Points, in no order, along strands that fork and pass close to each other.
In the rows, zero is written as 128.
Two points are linked if the straight distance between their rows is under 100. Some points are linked to none.
(522): [142 115 109  84 188  92 121 136 175  99 207 192 132 119 140 191 134 127
 176 145 173 159 139  94 103 174 121 135 107 101 146 157 109 102 140]
(654): [141 127 116 107 114  84 143 164 112 203 191  75  91  76 140 132 177 116
 138 107 103 107 100  83 111 111 117  92 116  89 115 156 122 145  93]
(416): [124 147 127 109 160 178 127 153 120  76 124 140 115 149 125 113 135 115
 127 146 110 132  97 121 126 148 167 173 127 133 134 132 124 146 135]
(82): [142  88 117 131 162 105 137 130 183 133 172 163 146 147  98 127 134 148
 118  70 176 150 191 108 100 150 116 150 107  87 135 151 123 108 132]
(429): [ 98  74  83 159 124  84  90  93 128 118 152 147 134 161 130 104 109 127
 128 106 170 127 182 151  86  88 107 137  93 121  87 135 133  94 130]
(42): [149 104 137 127 123  82 118 139 157 173 189 104 116 100 117 146 144 146
 118  85 147 139 154 105 105 120  92  96 121  84 114 149 118 110 129]
(670): [125 119 104 131  94  36 110 144  89 199 177  87  88  81 141 152 162 112
 164 169 130  95 102 102 101  89 100  62 113 119 119 149 124 142  82]
(810): [128 146 147 114 141 129 105 123 100  81  86 129 135 122 148 172 108 132
 162 207 128 128 108 162 150 123 128 119 140 177 173 126 141 116 128]
(608): [148 120 122 123 106  63 136 165 132 216 206  72 102  67 128 120 179 121
 132  87 109 119 114  84 105 106  99  85 120  80 106 151 118 136 100]
(739): [149 116 173 168 122 159 173  90 153 116  74 149 181 155 119 118 103 175
  75  83 111 125 147 153 157 139 127 124 196 133 127  95 116 121 156]
(667): [139 126 167 137 103 156 153 118 136 156 108 101 130 121 128 125 125 153
  82  74  98 113 137 134 145 121 119  98 162 116 125 117 112 123 138]
(124): [151 138 157  95 135 123 137 154 143 137 154 125 130  94 147 173 138 137
 128 118 111 143 111 109 132 145 123 105 140 118 159 149 115 113 129]
(562): [ 96 157 129 146  88 151  99 122  85 157  64  99 109  83 150 152  98 104
 166 229 130 108 107 167 172 118 124 106 120 201 137  86 168 142  96]
(521): [113 125 147 139 102 155 141 106 114 153 107  97 111 128 130 113 126 145
  94 110 106 105 135 140 140  96 126  98 149 139 107 113 123 127 129]
(370): [114 150 113  99 117 148 156 174  89 192 143  72  75  94 150 115 175  84
 130 138  86  93  72  92 146 130 135 116 112 124 132 137 143 184  75]
(51): [124 168 143  91 145 172 126 181  99 113 114 102  90 110 138 140 149 100
 142 174 101 131  68 116 155 149 147 143 129 128 158 135 135 171 110]
(363): [124  91 135 175  99 128 146  75 136 144  91 113 144 145 121 109 103 170
  73  86 140 119 167 162 132  93 101  89 169 132  92 101 116 108 151]
(547): [ 85 103  89 144  91 101  94 108  97 162 144  94  82 140 114  76 124 103
 129 123 144 103 162 143  93  67 118 102  98 128  52 111 146 113 117]
(180): [ 93 151 118 134  94 131 102 133  78 172  96 100  94  85 155 153 116  85
 164 216 132  99  99 147 155 114 118 102 107 178 135 110 163 151  77]
(643): [122 118 106 120 158 167 135 136 151 111 170 151 107 156 110  86 143 103
 100  77 129 129 130  94 100 152 157 195 102  98 104 144 120 134 135]
(115): [158 157 177 133 160 196 162 164 153  95 111 157 161 151  96 108 127 151
 109  75  91 135 103 128 138 182 173 181 172  99 147 112 116 153 166]
(67): [178 121 187 152 109 152 176 112 162 143  75 127 178 127 107 132  98 166
  67  53  98 135 147 145 160 154 121 100 193 116 138 106 112 123 154]
(827): [100  98  91 142 100  74  79 110 101 155 168 100  86 129 113  95 129 104
 131 127 158 104 157 135  86  72 100 100  98 114  66 124 138 103 115]
(458): [151 103 140 158  75  29 100  86 113 178 137  81 141  89 143 158 111 158
 122 141 152 122 137 137 114  83  63  32 146 129 125 127 101  91 134]
(7): [100 136  76 118 160 144 108 124 128  55 134 191 134 180 140  87 126  84
 152 140 139 161 123 112  98 145 169 214  85 123 118 153 130 134 139]
(712): [ 96 146  75 117 134 181  91 145  96  96 112 125  75 148 120  93 135  48
 154 177 122 136 100 111 135 166 175 184  94 151  86 130 163 173 105]
(293): [154 142 159 105 142 165 155 165 164 144 155 129 125 112 108 130 139 130
 105  66 105 134 123  99 132 161 138 143 137  92 138 148 116 126 136]
(621): [169 114 175 138 102 134 158 111 153 153 100 108 164 113 128 151 104 163
  81  72 107 137 147 138 153 139 108  82 170 120 150 119 110 108 149]
(275): [130 136 148 112 120 157 148 149 134 160 153  98 102 111 125 118 145 125
  98  81  99 112 119 106 129 122 131 127 127  97 123 141 120 133 119]
(595): [113 140 119  93 134 134 117 146 103 129 157 111  83 117 138 144 144  97
 135 158 126 119 104 108 122 119 138 128 107 123 126 153 136 133 105]
(513): [134 133 139 108 154 121 117 123 128  62 111 155 161 135 147 167 115 146
 157 176 132 143 112 154 132 133 125 134 139 156 177 135 129 101 146]
(640): [135 134 164 167 135 165 163  97 144  85  72 163 189 175 128 105 110 181
  97 108 109 131 128 160 156 133 146 151 188 141 127  88 120 133 163]
(41): [177 134 173 122 154 138 175 147 187  95 103 182 204 143  92 147 113 171
 122  69 121 160 150 136 149 189 127 150 162 110 184 125 114 124 162]
(523): [152 101 138 143  93  57 112  61 106 132  97 103 162 115 156 186  81 164
 127 172 156 124 141 162 134  93  80  54 148 168 154 125 113  69 155]
(112): [104 148 126 114 122 184 134 143 105 143 122  99  77 137 122  93 150 100
 112 129  98 102 104 110 138 120 156 139 115 135  97 124 140 167 109]
(311): [144  93 132 151  99  56 105  80 125 141 132 105 147 112 138 169 105 163
 119 136 166 128 155 151 114  99  75  62 140 134 134 129 114  80 144]
(501): [122  98 129 155 101 104 122  74 124 132 104 110 147 133 138 138 100 161
 103 124 147 119 164 163 126  90  93  81 147 146 121 114 119  86 151]
(97): [135 119 138 143 153 152 151 120 175  94 121 192 175 173 114 106 124 154
 104  79 142 140 155 129 122 148 141 182 132 105 145 121 119 128 143]
(593): [151 105 131 133 110  56 112 141 151 197 204  91 112  84 112 133 159 138
 126  91 139 134 145  95  97 109  85  79 121  79 103 146 116 118 120]
(656): [ 99 132  96 104 126 168 124 131 110 137 152 104  62 148 117  86 153  73
 113 114 117 108 113  97 116 126 159 158  92 119  78 140 143 153 112]
(479): [ 89 143 116 139 114 174 106 124  94 126  82 114 100 137 124 110 112 100
 145 184 116 113 126 145 150 115 160 134 112 180  93 102 162 148 108]
(251): [170 121 162 142  82  96 163 150 141 218 135  72 138  70 130 121 144 145
  88  42  87 132 139 120 143 120  99  62 149  96 125 128 111 136 125]
(967): [143 125 152 130  95 133 157 146 135 201 149  77 116  93 120 108 152 137
  86  53  93 111 134 112 134 110 115  95 139  87 110 133 114 134 120]
(590): [123 135 131 128 152 137 121 117 130  60  97 166 168 157 142 137 112 151
 148 166 126 135 119 164 135 123 139 154 136 162 158 122 126 109 150]
(70): [132 112 116 138 133  85 113  69 132  62  92 175 197 153 159 171  88 160
 155 183 157 141 145 180 139 107  97 130 133 177 175 123 133  68 156]
(506): [113 129  90 110 166 104  87 118 113  43 125 189 149 144 152 162  97 103
 195 217 160 153 119 150 117 126 140 162 100 163 163 145 150  99 121]
(546): [152 146 158 117 156 183 159 167 161 114 140 149 138 133  98 116 136 134
 105  72 101 133 118 107 128 177 151 169 144  96 144 134 113 136 148]
(706): [160 127 128 100 190 122 170 152 207 118 170 193 163 138  88 142 139 138
 150  78 171 167 188  91 110 193 133 163 107  78 161 160 118 123 148]
(847): [144 159 174 142 155 195 154 149 133  80  98 152 168 161 111 104 128 163
 120 107  91 131  94 147 144 166 184 181 174 116 144 106 117 158 164]
(476): [120 155 148 132 128 150 100 127  94 100  54 111 132 111 143 160 103 127
 166 222 120 125 104 168 170 123 134 116 148 192 166 104 152 135 130]
(393): [103 112 125 144 107 147 127  99 112 142 118 110 107 143 126 103 120 135
 101 111 125 104 151 144 126  87 135 112 129 139  84 115 130 124 129]
(955): [143 108 134 128 127  78 120  75 128  76 101 153 184 138 156 190  91 164
 153 179 156 140 135 166 138 120  96 100 141 180 177 127 123  67 154]
(839): [113 166 137 104 136 169 113 163  91 116  98 107  95 114 139 142 132 100
 150 194 111 122  75 132 158 137 141 139 124 153 150 123 147 168 104]
(944): [ 96 162  99 119 125 200 110 153  96 127 102 108  71 146 114  86 143  66
 136 167 105 119  88 111 151 156 176 171 105 162  77 111 159 189 103]
(550): [124 150 151 171 141 159 149  97 138  67  70 179 195 191 133  98 111 181
 113 125 115 138 124 169 157 125 164 178 177 145 121  84 123 140 163]
(279): [176 134 151  89 191 130 176 168 207 127 156 181 163 123  81 148 138 136
 149  60 148 167 182  91 123 203 136 147 122  87 156 160 118 131 152]
(920): [182 137 168  95 171 128 175 166 200 115 131 180 184 123  84 159 123 150
 146  63 130 171 169 113 139 205 127 139 141 103 176 147 117 125 158]
(877): [100 145 125 158  99 154  89 109  91 126  52 108 122 102 142 156  85 113
 174 238 135 123 122 175 172 117 138 113 130 214 136  82 167 126 109]
(169): [119 137 132 126 153 167 126 127 129  76 112 157 143 158 130 113 123 134
 128 136 111 129 121 138 126 133 155 166 129 141 136 122 124 131 140]
(439): [142  97 140 163  85  87 128 106 133 184 132  74 126 104 115 108 130 156
  78  76 142 121 165 136 120  88  70  63 151  96  96 111 110 108 133]
(352): [107 141  78  96 158 168 108 143 108  73 143 141  75 152 123  87 146  58
 143 148 127 143 100  93 112 165 176 198  97 129 105 152 144 158 121]
(707): [125 138 143 113 111 100 115 124  99 144 124 103 112  97 157 170 126 124
 139 169 126 112 113 133 131 102 113  80 127 148 150 140 129 117 111]
(503): [121 139 124  98 151 164 127 147 123 105 151 129  96 128 131 123 142 104
 120 132 118 124 112 107 119 137 148 154 111 120 126 146 127 132 120]
(128): [137 114 133 153  75  32 106 111 102 195 153  73 120  77 141 128 144 144
 126 131 133 107 131 124 106  78  70  37 136 115 114 127 107 112 111]
(405): [100 141  71 115 158 165 104 132 112  61 128 163 104 172 129  74 139  64
 150 146 125 152 112 101 105 161 186 213  87 135 104 150 140 153 126]
(344): [164 107 153 152  76  61 134 128 133 213 150  67 136  74 127 122 145 152
  96  71 119 133 147 119 125  99  72  47 146  93 111 121 105 123 121]
(549): [120 129  95  97 174  87 105 119 144  45 151 212 166 153 154 172 110 132
 186 185 172 166 123 146 111 136 127 167 103 145 172 145 126  93 140]
(488): [112 129  93 120 156 103 107 105 158  56 130 218 179 173 150 138 103 136
 156 154 169 168 146 152 109 122 124 191  97 133 161 135 128  97 145]
(565): [101 135 100 133  92  92 108 142  69 197 133  95  83  75 157 167 136  79
 170 209 134  85  90 128 137 111 110  86 100 154 140 131 155 161  65]
(216): [143  89 128 134 145  94 124 128 170 149 179 131 132 126 102 142 135 150
 113  74 165 142 180 115 101 138 106 123 116  86 123 145 123 106 134]
(869): [140 108  97 111 186 112 145 139 195 114 185 191 145 145 105 136 140 126
 142  87 183 164 179  87  95 169 131 175  89  81 148 157 116 114 137]
(438): [107 114  87 117 145 164 123 128 130 109 164 134  90 161 120  78 147  86
 107  90 128 120 132  93  96 138 164 189  91 110  84 145 130 136 131]
(482): [130 122 113 136 164 167 144 132 165 101 151 183 143 174 108  87 136 120
 100  71 137 139 142 102 104 157 157 208 113  94 123 131 116 138 140]
(27): [149 115 149 127 112  88 120  79 117 109  94 119 164 120 158 190  90 162
 131 170 139 132 130 157 145 115  91  75 154 172 172 124 118  73 148]
(854): [131 159 154 150 159 178 143 130 122  60  77 167 182 185 124 104 121 178
 134 135 104 140  99 165 150 148 194 192 171 130 139  97 124 161 172]
(630): [123 159 122  87 133 156 146 184  99 151 147  93  73  99 147 129 166  85
 134 149  97 115  66  85 149 143 145 136 115 117 142 147 135 175  88]
(120): [133  87 136 173  89 107 140  90 138 167 109  90 131 129 114 103 114 167
  69  73 143 118 175 156 124  93  79  73 167 109  89 106 109 109 144]
(366): [ 92 151 135 127 100 185 149 134 100 172 106  88  78 142 118  81 148 113
 104 123  92  95 108 116 149 104 158 120 122 147  83 105 144 171 105]
(361): [136 115 119 144  83  28 103 129 103 195 180  82 104  77 133 133 159 135
 143 141 129 107 119 108  95  83  77  50 124 110 109 137 111 123 100]
(782): [ 88 159 106 138 111 197 107 142  95 139  81 108  86 139 117 100 124  86
 147 181 107 116 104 130 157 138 170 151 109 180  78  96 166 176  98]
(357): [110 126 108 123  96  69 111 139  79 191 154  85  83  86 146 151 150 103
 158 176 131  91 102 117 116  94 107  76 105 129 126 144 140 149  80]
(615): [150 135 151 133 164 151 164 143 181  91 121 193 186 160 103 126 124 160
 119  80 134 151 148 128 127 173 135 175 144 102 170 122 113 126 153]
(119): [121 139  98 124 169 162 127 139 146  66 142 188 142 171 129  93 132 112
 131 116 135 154 117 114 102 154 165 210 106 111 134 137 115 141 144]
(152): [109 164 130 125 132 170  94 155  91 109  78 110 106 111 139 150 116 101
 163 220 117 122  86 154 167 137 143 137 125 178 146 109 157 166 108]
(587): [ 89 102 111 162  89 125 120  92 104 147 109 102 102 147 117  88 110 132
 113 113 137 105 167 158 113  67 122  96 127 148  64 108 137 112 130]
(796): [118 115 106 133 141  82 110  80 151  59 114 202 191 163 156 162  97 156
 155 169 168 154 153 166 123 112 104 155 117 156 168 128 133  77 149]
(190): [124 134 106  98 109 119 149 166 102 201 181  67  73  99 136 107 179  95
 122 108 104  95  92  84 121 111 131 116 105  94 112 149 136 160  89]

Follow the links from the first point to the second, and from the first to the third. Name the last point that the two ways share.
(416) / (190) / (670) -> (476)
(363) / (877) / (796) -> (311)
(513) / (357) / (608) -> (476)
(405) / (920) / (112) -> (482)
(506) / (439) / (670) -> (311)

A fork is a point with three links. Follow the links from the first point to the second and name the forks in between, in order.
(476) / (363) -> (311)
(216) / (438) -> (482)
(839) / (565) -> (476)

Name the points in between on the shortest way along the links from the first point to the second, in order.
(70) / (361) -> (955) (27) (523) (311) (458) (128)
(97) / (366) -> (482) (643) (438) (656) (112)
(547) / (667) -> (587) (393) (521)
(190) / (565) -> (370) (630) (51) (839) (152) (476) (877) (562) (180)
